Points on a hilly landscape, in no order, each with its height.
A climber steps from a point to whichever of its 2 nearest points has the largest rise for the distance, and stops where none of them is higher. Distance is the straight distance between rows; heights are no part of it.
Tano: [  7   3  -6  -5   4   6  -1  30  -8 -24  18  -4  17  -9  -4  16  -2  -1
  -9 -24   5 -25   5  19 -23 -31 -10  -4  11 -17  12  23   8   5  14  22
  -1   6   2  16  -4 -22   5   6   4   9  18   5]  h=383
fif: [ 16   0  -5  -7 -16  -4 -23   5   0  12  21  10  13 -12   8  -4 -20 -27
  35  -9  19 -21  -2  11  -9 -18   5 -10  -3 -29  -2  13  -8  -3  13 -46
  -4 -20  -5 -18  14  -4   5  22  15   0 -15  24]  h=126
kad: [-27  16  36   8 -16 -19   1   5  12  15   2  13  25  -7 -40 -27   2  23
   7  10  18   5 -26 -10 -23  -7   6 -22 -21  18 -31 -23  16   6 -40  -9
  -2  15  16   1 -44  25 -13  -3 -29 -30  -9 -14]  h=69
funa: [ 39   2  -9  -3  23   7   5 -17 -10  -4 -24  -3 -16  -1  19  -2  11  -7
  18  11 -18  12  -5 -14   8   3  -4  17   1  23  -7  10 -24  -3   2  14
  27   4  10   4   9   6  19 -28   4 -14 -28  -6]  h=611
tokod: [ 57 -18 -14 -30   6   6   8 -23 -17   6   2 -24 -18  10  -8  21  17   0
  -2  -8 -22  12   3 -24   5  15  -4  11  -2  15  23  27   4   4   1  26
 -22  -2  10 -44  -5 -16  18 -24  -8   0  -8  -5]  h=700
lin: [ 12 -10   0  -5  19  -1  -2  14  11  -4 -26   8  -6  -7   9 -35 -16   2
  20  -2  13   4 -33   8   1 -18 -12  14 -18  -5  -4  -6   4  -5  -6 -15
  15  -6  12  11  10  19  -5   7   9 -25 -23   7]  h=91
zevi: [-46  -1 -17  20   9 -15  -6  -1  12  21   6  -9 -10 -12 -14  -5  -9 -23
 -19  -9   6   1  -6   7   0  -2  13 -13 -16 -12  -5 -28  10   8   6  -5
   0 -19  14 -10   9  16 -11   8  -5  12  17 -12]  h=656
muvis: [ 46 -39 -16 -48   1  24 -15 -10 -22 -23  -6 -16   6  13  31  -4  19  -1
  -3 -20   0  -1  21  -3  15   4  -5   9  12  -9  24  37 -15  -2  18  24
  13  -6 -14  -9  27 -40  25  10  28  -5  10  22]  h=614
kud: [ -9   6  12  -2   8  -3  20  22  21  -8  13 -18   9 -11  -8 -23  -2  16
  15  21   7   8 -22   5 -17   1 -10 -18 -14  19  -8 -31  17   6  -3 -35
  20   2  20  11  -2  22  -8   3  -9   9  -8  16]  h=625
pozel: [ -9 -17 -12 -20  -9   4  -9 -17 -23 -15 -16 -23  15  30  24 -12  10  -1
 -11  -1 -12  12  26 -20  42  14  13   2  13  -8  11  17 -14  -9   4   9
   3 -15 -33  -3  21  -7  14  10  39  -9  38   4]  h=234
muz: [ -4   1  27  14 -15 -10   1  -9  -9  23 -19  23 -23  -7  -5   6  -7 -10
  -1  14  -6  11 -18  10   7  11   2  17   5  10 -14  -4 -22 -13 -12   6
  21  22  17  23 -31  -3  -9  -5 -25 -15 -11 -12]  h=31
Gud: [ 41 -26   7  12 -31  14   8   7  10  -6  24  20 -26  10  21  27   7 -13
 -20   6  -9  11   5   3   1   7  -5  15  -4  27  36  -2  -7  -7 -13 -16
  -9  13  21  -6 -12 -28  25  -7 -25  28   0  -8]  h=511
Sofu: [-46  11   3   6  -4 -13   3 -32   7  14  -4   9   0   6 -22  12 -12   6
   3  19   1  -1  20 -12  -3  11  24 -14 -10 -12 -21 -14   2   8   6 -12
 -15 -31 -26 -25  12  19 -12   8  21   4   5 -21]  h=188
Fozag: [ -5  12 -28   8  16 -21  -6   2 -15   1   2  -5  -8  -9  -2  -6   7 -14
  12 -15  -2  -7   7  -3  -5 -16 -11 -15   0  16 -17  35   4  14   7  17
  -6  12   2  33 -16   0   3 -15  -8  14   1  -2]  h=476
Kiv: [  9 -10 -34 -16  16  23 -10 -24 -26 -11 -26 -30  13   7   9   3  17   7
 -15 -17 -20   9   9  -4  19   9   6   0  18  -3 -15  20  -8 -10   7  55
   6   1  -5 -12  15 -13  16  -9  14  -9  15   0]  h=791
sofar: [  5  -2  33  -4  11  -1  23   3  -9   2 -11   1  -3   4  29  -2 -21   4
   9   8  17 -21  -5  -2  16  -8  -8   6  19 -35 -30  -8   8  -8  -9  10
  -1  13 -15  23   1  -7 -29 -17  13 -24 -22   7]  h=41
gadu: [-14   5  20  11   5  19   6  17  11   9 -13  36   1  -4  10   0 -16   3
  -3  -2  19 -17  -8   4 -12  -9  -4   3  25 -29 -24 -14  12  -6  -6   8
  -7  21  -5  18  -1 -11 -15  -3  13 -11 -28   8]  h=34
vope: [ 19  -6  11   3  -7   7  -2  11  20 -24  12  15   4 -18 -24   9  14  15
  13  -9  -9  -8   1  21 -22 -10  -9   9  -9  16  18  15  -7   3  -6 -14
   8  -7  16   7 -14   4  19   3  -3   3  11   4]  h=717
sevuf: [  8   9  -6 -16  -4 -13 -13 -26 -26  -3 -14 -10  21   2   5   5 -13   4
  13   2  -3 -26   5  -9  15  -8   5 -19   7 -15 -23  31   4  -5  -9  27
 -26  11 -31  -1 -12   1 -23  -8   9 -25  -1   8]  h=498
Vavug: [  8   2 -15  -5   3 -27  -2   0  -8  -9  23 -35   3  10  -9  22 -14   7
  -6   2 -25   8  -1 -20   5   9   1  -2  -5   7  22   9   5  10  -1   6
 -19  -5   0 -19  -3 -13  -8  -3 -12  13  24   1]  h=584
Vego: [ 22  10 -22  -5   6   2 -15  -3 -26  11 -14  -8   5  -2   3   4  12 -11
  12 -16 -11 -12   9 -20  -5 -13  -4 -12   9  15 -18  58   2   6  -1  32
 -30  16 -11   3 -16  -6   8 -15   1   9 -11  -4]  h=500
Rila: [ -9   0  -8  -9  23  18  28   1   4  -3   5 -30  19 -13   3   3  10  19
 -18   1  10   0   7  14 -17   5  -5 -11  19 -28   6 -41  10   5  22   5
   2  -5 -23 -13  30   2  -7  -5  11  17  -5  -2]  h=748
gudu: [-40  26   0  24  12   0   6  12  26  -1  11  -6  16  -8 -42 -17  15  18
  -7  -4   9   0 -13   1 -33  -3  -1 -24 -17  21 -13 -37  23   4  -4   0
  -3  10  19   5 -15  24 -15   6 -12  10  -4 -10]  h=544
Mupof: [ 32  -9  -4 -19   5   3  15 -33 -24   3  13 -20  -9  14 -11  22  23  13
   1   3 -14   4  18 -36  22  19  16 -13  -5   2  20  28   4  14  -7  30
 -43  -7 -17 -41 -10   6   6 -14   4  -1   3 -29]  h=650
nog: [-28   9 -15  15  23   2  22  13   9  11  -8 -12 -10  -7   2  -1   3 -10
 -26  -5   0  14  -9  -4  -9   0   3 -10  -6  -4 -11 -34  14   1   2  26
 -19   7  21   6  -4  14 -14 -20  -8  13   6 -18]  h=626
Zed: [  5   8  21  11   4 -21  14  -2  -9  -4  12 -28  -2   4 -25  30   5   8
   8  11 -15   3  -9 -14   1  11   6   0  -4   3   4   5   2  11  -7  18
  -7  -1  14 -12 -23  15  -9 -14  -8  -8  11 -18]  h=610
momu: [  4   6  26  18  -7  -6  -1   5  18 -15 -10  18  -5  -3 -31  -7   8  25
  14  13   1  12 -16   7  -9  -4  -9  16 -11  19   9  -5  -7  -8 -18  -8
  22   6  25  14 -18  10   0  -3  -7 -14   1  -7]  h=672
lumu: [-41  22 -18   3   0 -33 -34  10   6  -3  28 -30  35   5 -13   0 -27   6
  -8  -6   2 -24  -1  10 -21 -19   3 -35  -2  -2  -4 -11  19   0  13 -14
  -4  -5 -17   2  21  -1 -10  16   8  18  31   4]  h=631
Buzad: [-29   6  35  24  -9   2  14 -11  13  38   1  25 -13  -4 -20  15   1   2
 -19  15  10   1  -8  -4 -12  11  10  -1   7  -4 -27 -28   0   1 -17  12
 -23  25   8   3 -32  -6 -32 -10 -22  -4 -20 -21]  h=44
vipe: [ -9 -10  -7   4 -18 -13 -17  -3 -17 -16 -22  -1  -1  24  20  -7 -21 -20
   7   4 -12   7  13  -7  36   3   1  18  -1  -3  10  18 -14 -10   2   1
  10 -16 -22  14  16   1   0  12  11 -11  24   4]  h=255
leg: [-12   0  34  -9  16  11  45   6   8  15 -19   1 -19  -5   2  -4  -3   8
   5  18  16   5 -19  -5  -5   7   2  12   6 -32 -18 -53  16   3   1 -10
   1 -10   8  -7  12  13 -27 -19  10 -14 -29   2]  h=54
Vorop: [ -4   5  15  11   2   2  24  24  22  -4   6   1  -6 -17   5  -7  -1 -17
  -9   5   8  10 -21  16 -10  -6 -10  -2  -4  19  -3 -34   8  -1  -8 -19
  20  15  28  14 -17   2 -12  -5 -24  19 -10   8]  h=648
gurob: [ 13 -15  -2  14 -26  11 -25  -4   4  12  -7  42 -18   0   9   7   8 -21
  -2   6  -4  17  -2   5   3  11  12  14   1   6  21  13 -25  -5  -3   0
   1   9  15 -10 -10 -11  14  16 -11   2 -11 -10]  h=410
mul: [ 25 -16 -17 -13  -7   7 -12  -3 -17  -9   7 -12  -3   5  -2  18   9  -2
  -4  -9 -12   9   4  -6  15   0   8  10  -2   3  33  27   3   7   2   9
  -8 -10  -2 -25  -1  -9   5  10   4  -5  10   5]  h=639
vani: [  1   7  -5 -17 -21 -21 -26 -13  -1  17  10  10  29  10   1  -1 -31 -13
  31   9  12 -22  -2   5  -4 -11  15 -23 -10 -20   8  12  -1 -17   1 -33
 -10 -27 -23 -38  12   2 -11  37  27  -5   1  13]  h=145
Gozon: [ -8  15  30   9  -4 -30  14  14  -2 -17   7  -9   9  12 -26   2  -9  15
   8   6  -4   6 -20 -12   6  -2  -2  -1 -16  11   8  -9   3  -4 -23   3
  11   4  14  13 -21  21 -18   6 -11 -18  18  -5]  h=641
dum: [ -2  10  38  -6 -14 -22  -5  12   6   0   5   7  22  -1 -22 -43  -8  30
  18  15  11  11 -38  -7   5  -7   5 -10 -23  28 -24 -20  11 -11 -33 -27
  29  18  28   4 -27  20 -15   7 -19 -46  -6   6]  h=75
Rit: [ 16  16  -9  -5 -14 -43 -30  16   6 -23  12   1  15  13   7   5 -21   2
  16  10 -14  -8   4  -6   8  -9 -15   8  -8  22  18  35  -4  -1  -8 -22
   3 -16 -16  12  -6 -17   5  25   0  -2  28  27]  h=649
Zub: [ 15   6 -27 -20  29   3   1  19 -16 -19  15 -38  10 -11  -2  -2   2  17
  -3 -32   3 -11   8   1 -22  -9 -20 -11   8  -2  12  25  13  19  19  28
  -3  11  -6  12   1 -31  14  -5  -3  19  16  15]  h=420
zorar: [ 25   2 -28 -12  19  -3   4  19 -17  -2  19 -28 -16  -5  18   6  -3 -10
   3 -13 -12  -7   8 -10  -3 -11 -18 -10   1  16  -2  31   7  20  10  13
  -9  17   7  29 -15 -24  17 -26 -29  27  -5  11]  h=452
pabul: [ 18 -16  24 -15  17  18  37   0   3  11 -13   6 -18   4  22  -1 -20   3
   6   5  27  -3 -11   5   9   1  -7  15  20 -46  -5 -25   0  -6   6  -6
  -1  -2  -2 -12  13  -9 -23 -15  19 -11 -35  -2]  h=49
zop: [ 30 -15  -9   3   4  16   9   7  14 -29   3   1 -10  -4  -3  24  21   6
   1  -3 -15  14   5   7 -12   6 -13  24 -11  19  32   2 -18   1   9 -16
  16 -15   8  -3  11   5  39   5   0  11  12   1]  h=668
Bugo: [-29  14 -24  29  24   1  -7  -8  20  -1  -8  -1   8 -10 -38 -14  16  24
  -9  -6  -8   1   9  -3 -23  -3  -3  -8 -14  14   1  -9   9  13   2  -2
 -12 -13  -5   2   2  26   1   2   4  11   4 -17]  h=524
bome: [ -3  -1  19  20 -13  -4  14  29  19   5  13  16 -15   8  30 -13 -19 -25
   2  15  17   8  -3  17  -1   1 -11   5  -2   4  -1 -25  -9   4   0 -43
  11   1   5  34  -5   3 -11   9 -13  25 -15   9]  h=676
zufe: [ 25  -3   7   1  -9  12  11  20  10 -11  11  -6 -27  -3  28  13  -1 -27
  -3  18 -10  11   3  15   9  14  -4  12  12  25   7   0 -16  -7   8 -21
  18  12  12  11   0 -20  11  -5 -27  30 -10   8]  h=550
Mukoz: [  8  19   3  -3  -3 -25 -15  22  11 -19  36 -20  31  10  -6   8 -25  19
  12   2  -4 -18   3   3 -15 -15 -16 -23 -11   6  19   6   8   5   2 -20
   1  -3 -22   4   4 -13  -3  17   8   9  18  10]  h=571
retu: [ 22 -23 -18 -21  12  17  14 -14 -17 -21   5 -26  -3   6  37  -1  25   0
  -3   2  -5  11  24   0  14   3 -15   3  22  -1   8  17 -13   2  21  15
  16  -1 -22   9  22 -37  31 -14  19   5  -4  12]  h=675
tapu: [  5  -3  10   0  -7  -9   4 -22 -18   5 -16  -1   0  13  10   1   5   0
   4   6 -11  -9  15 -19   8   3  -8  -8   9  -2 -16  30 -13  12  -6  11
 -24  17 -31  11 -23   1  -5 -22   2  -8  -9 -19]  h=529
pim: [-23   1   6  -2 -20   1  -9  13  -9 -20  19   6  23   2 -12  29  -7  -4
  -8 -12   1 -34  19  10  -4 -20  -3 -14  27 -23 -17  25  15   2  15  24
  -4  15 -22   4  -2 -27   0  11  17  10  17   7]  h=343
sinev: [ 26 -12 -19 -13   3  -8 -13  -4 -17   9  18 -21   5 -21  21 -10 -10 -26
  26 -11   3   0  -1   8  -1  -7   3 -17 -15  -7  -9  22  -2  10  15 -39
 -16 -10  -7 -15   0  -8  10   8  -5  18 -16  21]  h=112
nibat: [-50  -7  -6   3  -6 -20 -31 -21   2   4 -24  31   0  -3 -16 -15  -7 -26
  18 -13  13 -28   9   7   8 -20   7   5   3 -15 -17  23  -8 -10   8 -13
  22 -14 -14  28  -2  16   0   7  31 -20  15   7]  h=286
Sina: [-44  15  30  -2   2 -16   0  12  16  32  -5   5   7 -11 -24 -33 -20   9
  12  11  32  -3 -37  -5  -6  -7   1 -16  -7   1 -43 -36  36  -1 -25 -28
   8  13  20   6 -15  20 -30   3 -15 -19 -17   5]  h=63
kato: [  0  -2  36  17 -20   7   1   3  10  28   7  29 -23 -18   2  14   1 -12
  -1  18  19  -3 -16  16 -14  11   0  -1  10   4 -19 -14 -15  -2 -16   3
  15  35  15  12 -32 -23 -13  -7 -33   1 -33  -1]  h=37
kuz: [-34  24   8   1 -24 -28 -20 -11   3  20  15  12  24  15 -12  12 -34   3
  11  11  13 -22   2  -8 -11 -11  21 -28  -7 -22 -18  -4   1 -10  -5 -16
 -23 -24 -30 -18   1  11 -14  16  18  -4  16 -10]  h=170
teb: [ 33 -20 -17 -14 -25  14 -28   8  -9 -17 -17  39 -22  11  48 -22  -2 -27
  15 -11   1   5  10  12  23 -12   5  19 -10   0  14  38 -25 -22  16 -22
  28 -21  -2  12  24  -8  29  24   6  -5  -7  28]  h=299
fegiv: [ -1 -21 -23 -23   4  21  16 -23 -28 -17 -12 -25   8  24  21  -7  35   5
 -13 -17 -11   4  37 -24  10  11  -9  -2  15  -7   5  22 -19   5  20  50
  -6   1 -26   2   5 -21  31 -24  21   4  12  -9]  h=732
pabop: [ -6 -10  18  25 -16  22  10   3  29   6 -12  45 -21  -6   6   1   7  -6
  -1   6   9   2   8  19 -12  15  -4  26  -4   4  17 -27 -26 -15   3 -34
  22  -7   9   8   8   3   2   8   6  14 -18  -1]  h=460
tini: [-17  16 -11  14  12  -8  18  16   8  -5  20 -39   7  13 -11   9   6  19
 -33   2  -4  10   0   3 -11  10   1 -13  -7  -4  16 -32  13  10  -4  29
 -17   2  -1   2   3   7 -20  -7 -10  16  20 -11]  h=598
punar: [ -3  14 -15  -8  16   5 -21 -13  -2  13 -16   3  31 -16 -23   1  -6  21
  -5 -10   9  -7 -12  13   1 -13  28 -10  -9 -32   1  -9   6  -1 -11  15
 -14 -12  -8 -39  24  11 -24  13  11 -25   8  -7]  h=405
mup: [ 27  -3  -6   7   3  13  22 -26 -12  17  -1 -14 -23  31   3  18  17   7
 -31   3 -28  11  28 -26   5  18   5  -1   5   4  18   7  -1   5  -7  42
 -38   2  -2 -20  -5  -2   6 -34  -7   6  -1 -43]  h=606
Novuv: [ 29  -2 -18  -9   1  -1 -21   4 -11 -27 -19  15 -13   8  28 -18 -11  -9
   9  -8 -11  -1  -2  -4  23  -8 -10  21 -13  11  26  27 -19 -10   0   1
  22 -18  -2  18   5  -1   6  12   9 -15  17  16]  h=276
Rogil: [ 28   7 -25 -30  12   4 -31 -11 -27   9 -12 -24  20 -10  12  -4  -4  -9
   9  -3   2  -7  -3   0  16   0   7  -6  11 -13  -8  39   0  -3   7  27
  -9   1 -18 -16   9 -16 -18   7   1 -14   3  21]  h=462
Sas: [ 30  -2 -17  -6   5  17 -18   4  -2  -3  -3  -2 -18  -7  23  12  -2 -18
  -2  16 -24   8  -1   6  11   7  -7  12   7  27  -5  21 -22   2  12  13
  19  17  22  17   2 -21  28  -8 -17  11  -8   8]  h=579
pepid: [ 31 -10  14  19 -25  17   7  13  22   6   0  43 -29  -8  22  -4  -2  -9
   9   3   7   9 -13  28   0   9   2  19 -13  13  28  -9 -22 -16  -1 -53
   9  -5  23   1   6   5  22  12 -21  15 -16   7]  h=442
rul: [-43   8   5   9 -19  -4 -30  -3  -3  -9  -9  24  16   7  -2   1 -14 -17
  12  -9   1 -32  17  11   3 -14   1   0  20 -17 -35  18   0  -9  16   3
   5   7 -29  17   5 -16   2  14  30  -9  11  18]  h=309
keso: [ 18 -13 -37 -25   4  -9  -2   2  -5  -3  36 -50 -20  15  -6  12  13   0
 -19 -11 -21  19  19 -31   2  29   5  -6  -3  20  22  13  13  20   4 -11
 -33  -5  -5 -33  -4 -28  21   3 -13  23  18   6]  h=541
Ral: [-39  11  37  22  -1 -12  -3   5  -4  15  -7  21   2  -9 -22  15  -6 -13
  -6  -4   2  -8 -14   3  -2   0  -9   5  13  -1 -33  -1  -3  -9 -25  30
  15  27  17  31 -40   9 -17   1 -24 -19   2 -13]  h=24
Bov: [ 23  -2  -8  11  20  14  14  -7   9 -16 -18   4 -17  -4  -8  12  21   9
   6   7 -19  30 -13   2  -5  15  -3  33 -11  33  16  -6 -14  -4   8   0
  29   1  26  -1   2  15  26 -18  -3  12 -16  -6]  h=636
vala: [-15  23   6  30  16  -1  10  17   9 -16   1   7  11 -11 -28  -1  18  13
  -5  -5  -8  -6  -1   1 -25  -7 -23  -2  13  26 -17  -4   9   4  -7  36
  19  35  17  41 -29   0   8 -12 -26  10  -3  -9]  h=12
biv: [-36  24   4   6  23 -11   5  12  11   2  10 -26  25  -3 -22  -6  -4  27
 -26  -5  20  -4  -8   9 -26 -16  -3 -26 -10  -9   2 -47  24   9  -2   9
 -13 -10   3  -3  15  28 -26   9  -1   7  16 -12]  h=566
Dus: [-25  -1   2  27   0  25   9 -18  25  10 -28  49 -14  -5  -4  -2  23  10
 -14  -4   0  13  11  15 -21  10  -3  16  14   0   2 -23 -12   1   5  -2
   2  -1  -3   5   2   5   1  -7  11  11 -16 -15]  h=478
Zan: [  7  -5  41  -4  -7 -16   1  19   9 -11  -1  21  14  -8   2 -20 -16  -5
  32   2  17 -16 -19  -2 -10 -32 -22  -2  -4  -9 -13   8   5   3 -25 -11
  12  17   8  39 -21   8  -9  12   1 -23 -19  11]  h=552
pur: [-34  10  26  -1  19   5  35   7  21  29 -14   9 -18 -13 -12 -19   3   3
   3  16  27  11 -27 -10 -19  12  -1  -2   4   5 -30 -53  25   5 -14 -20
   7  12  22   3  -1  18 -31  -7   2   0 -32  13]  h=59
kadu: [-25   3  -1   5   8   1  22 -24  -4  11 -27  -6 -21   4  14   5  11   3
  -9  11  -4   7  24 -14  15  10   2   3  12  -6 -16  -7 -15   6   4  17
 -21   0 -24  11   0   5  -6 -24  15   3  -1 -15]  h=551
Fugon: [-27   4  -7  28 -10  19  -8  -4   5   6 -13  16   2   5  -4  10   4   2
 -30  -9  -4  -1   8   5   7   0  14   7  20  -7 -12  -8  -8 -12  -4  35
  -9   0   3  -1   4   0  -2  -1  12 -11  13 -17]  h=349
rano: [  5 -10 -40  -3  21  22   1   0  -9   1  -3 -24   7  -9   6   7  27   4
 -24 -29  -6   9  17   6  -2  -4  -2   2  12   0  14   6  -3   7  30  41
  -3   2   5 -11  20  -9  23 -17   7  17  10  -9]  h=865
Korem: [ -2   5   3  10 -14 -26 -15  15   9  -4  17   6  -6   5   4  -5 -11 -20
  14   5  -3   1   7   8   0  -2 -11  -2 -12  18   5   7 -12   7   0 -34
   9  -9  -1  26 -10  -5  11  12 -12  20   6  16]  h=714
gevel: [ 33  -8 -21   2 -17   9 -31  22  -1  -1  17   8 -10  -2  14   8 -19  -7
  -1   0  -9  13 -21  29  21  -4  15  27  -4  14  33   8  -5 -14  -3 -19
  12  -4  28 -18  16 -20  11  17 -25  -6   5  22]  h=350
dup: [ 12  13 -10 -10  14   5 -10 -21 -27  17   2 -14  11 -19  -9  -1  -8  -2
  19   4   2  -3 -12   7  11  -6  29 -13   0 -13 -18   7   1  10  -7  -1
  -6  -2 -10 -33   7  -1 -15   4   0 -11 -12  11]  h=431
lenel: [-28   0 -20  29  11   1 -16 -23  21  -7 -33  29  -5  -1  -6 -13  16  13
  -6   3  -6  11   6   7   1   2  -6  19  -7   9  10 -17  -6  -1   4  -3
  10 -17  -6   2  12  28   9   1  11  -7   4 -21]  h=499
bimot: [ 14   2  24  -6  -9 -10  -2  17   2   0 -12  23   6  -5 -13 -42 -17   6
  28  -4  17  12 -42   6   5 -16   5  20 -30   5   6  -8   8 -24 -26 -31
  29  -1  33   6 -14  23 -11  15  -9 -42  -6  12]  h=83
govol: [-24 -10  -3 -20 -11   6 -11 -28 -18  -1 -16 -10  10  14  19 -15   3   7
   3   0  -2  13  19  -7  31  16  24   6   2 -24  13   5 -10  -5  10 -20
   0 -45 -30 -25  38   8   8  16  44 -10  18  -1]  h=217
fus: [ -3  -7  25 -18   0 -20  24  41  18  -7  19 -22   4 -13   6 -41 -17 -16
  18  -7  20   5 -24  14  -8  -9 -19  -7 -23  -5  -2 -30  18  -6   0 -50
  31 -10  34  24   6  21  -5  17  -4   7   5  30]  h=603
zador: [ -6   3 -16   0  11  23  -9  -4 -11  -5  -8 -10  30  -5 -22   6   3  29
 -19 -21   1 -10   5  11  -8  -4   5   0  20 -20   1   2  10  -5   3  40
  -6  -3 -13 -17  15   3  -7   2  13 -17  10  -9]  h=377
gotad: [-10  -2 -25   4  22  20  24 -10  -5  -1  12 -21   8  -1  -1  13  29  15
 -24  -7  -2  -6  28  -1 -17  14   2 -11  18 -20   1  -6   9  13  33  21
 -22   4 -28 -21  19  -5   5 -19  11  26 -14 -14]  h=795
bimap: [-41  22  23   2  24   9  51   6   7  34 -13  -9 -10 -15  -6  -7   0   5
 -16  12  28  -6 -14 -22 -25   2  -4 -23   7  -8 -43 -50  35  10  -9  13
 -23  15   3   5 -12   8 -38 -17  -8   3 -23   4]  h=55
Resek: [ -5   6   5  -6   8 -20 -12  11 -13   4  -7  13  11  -7   7 -24 -24 -16
  24 -12  18 -30 -19  -4  -2 -35 -14  -9  -5 -27 -32  19  15  -1  -9   8
  -4  11 -16  28  -7   6 -22   9   4 -22 -13  13]  h=526
rem: [-26   1 -11  -1   5 -15  -4   5   5   2  14 -15  14   1   2   7  -6  -2
  -8  -2   4  -5   7  13  -4   1   6 -14   0 -21   7 -27   8   6  19 -22
  -5 -18  -8 -10  28   7 -15  10  13  17  21  -5]  h=697
Sufe: [  8  -1  -8   4 -38   7 -45  11  -7   7  -5  32  -8   2   7   1 -25 -26
   1  -6  -4   1  -6  17  23  -2  18  20  -6   9  34  24 -15 -17  -3 -12
  17   3  32  -1   5  -8   7  29 -13 -16  20   7]  h=381
Fudek: [-23  10   9  30   1   1  20  -4   4   6  -2  13  -2   0 -23  24  15  -6
 -17   2 -11  -3   9   0 -14  10  -9  -1  13   6 -22  -5  -6   6  -8  46
   2  28   1  31 -36   3  -7 -13 -15  11  11 -19]  h=18
zak: [-18  26  24   5  11   6  40  -1   7  19  14 -15   2  -8 -20  26   6  12
 -20  17   9 -15  -4  -4 -12   6   6 -23   8   1 -26 -38  20  -2 -11  18
 -16  23   4  -4 -15   5 -32 -23 -26   7 -23 -15]  h=50
kefab: [  6 -14   5  11 -31  10  -5 -12   6  -1  11  21 -12  11   1  19   7  -5
   0  13  -4  13  12   3  18  26  17  13  -1   4  27  -4 -12  -8  -1 -32
  -1 -18  -7 -31  10   3   9  16   2  10  -4  -8]  h=436
gab: [ 17 -14 -20 -29  -6   0  -5 -17 -23 -15  24 -39  -8  21   5  10  24   8
  -7   1 -26  25  27 -27  24  37   5   5   9  15  19  21  -1  19  16  -7
  -6  -2 -19 -21  13 -17  31  -1  11  17  22   6]  h=575
nok: [ -3   2  -9  17  15  26  12 -11   7  -5  -9   6  -3   6  -1  15  12   9
 -36  10 -10  18   5  -1   0  11   7  15  16   6  13 -28  -8  -7   1  38
   8   6   6 -10   9   4   5 -16   0  -7   1 -30]  h=329
Fot: [-29  -9   0  -7  -8  -9  -7 -35  -3  17 -11  10  -5   0  -4   0  -4  -1
   2   0   2  -6  15 -12  13  15  30   2  -7 -39   1 -14   8   4  20 -36
 -18 -48 -27 -49  33  18   3  13  31  -2   7 -13]  h=202
Lon: [ 23  -3 -23 -12  24 -13 -13   7  -5  -1  -2 -14   7 -18  13 -33 -13 -12
  16 -15  10  -4 -17   9  -4 -17  -9  -7 -14  -1   1  15   4   5   6 -17
   4 -10   8   3  10   8  -3   9  -8  -2  -2  11]  h=101
tul: [ -8 -14  48 -20 -13 -18   6  29  15 -14  15  12  14 -10   2 -42 -22  -7
  37  -1  24 -17 -19   6  -3 -24 -23  -5 -17   1 -30  -5  26  -8 -16 -39
  35   4  32  37  -9  22  -1  14  -1 -22  -2  35]  h=578
dazen: [ 33 -25  -9 -15  -9  21   4 -13  -3 -25  18 -16  -9  17  15  17  30   3
  -5  13 -20  17  26 -14   8  19  -5  22   6  28  26  22 -10  10  10  -9
   4   0  -5  -9   7 -11  50 -17  -1  23   5  -1]  h=615
mamo: [ -4  -2   5  11  -6  10  23 -40  -1  20 -22  20 -20  15  -6  12  19  11
 -20   7  -8   7  31 -26   7  18  22  -9  11  -9 -13   1 -21  10  -5  37
 -37   0 -21 -13 -16   9   4 -24   7  -1  -3 -42]  h=573
vagu: [ 49 -16 -20 -21 -16  23 -27  18   0  -8   1  20  -9  -2  40  -4  -1  -8
   2 -19  -5   1  -8  18  16  -4  -4  22 -19   4  42  15 -11 -14  13 -28
   6 -16  13 -15  33  -6  27  22  -5   1   4  28]  h=322
vemeb: [ 39 -11   7   3 -25   9   0  -7  10  -7  28  10 -13  11  -9  31  18  11
  -6  16 -13   8   8  -3   5  17   0  16 -11  25  44  12   1  -3 -11 -25
 -21  -3   1 -33  -4 -10  20  -1 -21   9  -5  -9]  h=470

For each start below, name the point where the climber stops.
vala | pur
Tano | tokod
Resek | Korem
Fudek | pur
lin | vope
teb | vope
Gud | vope
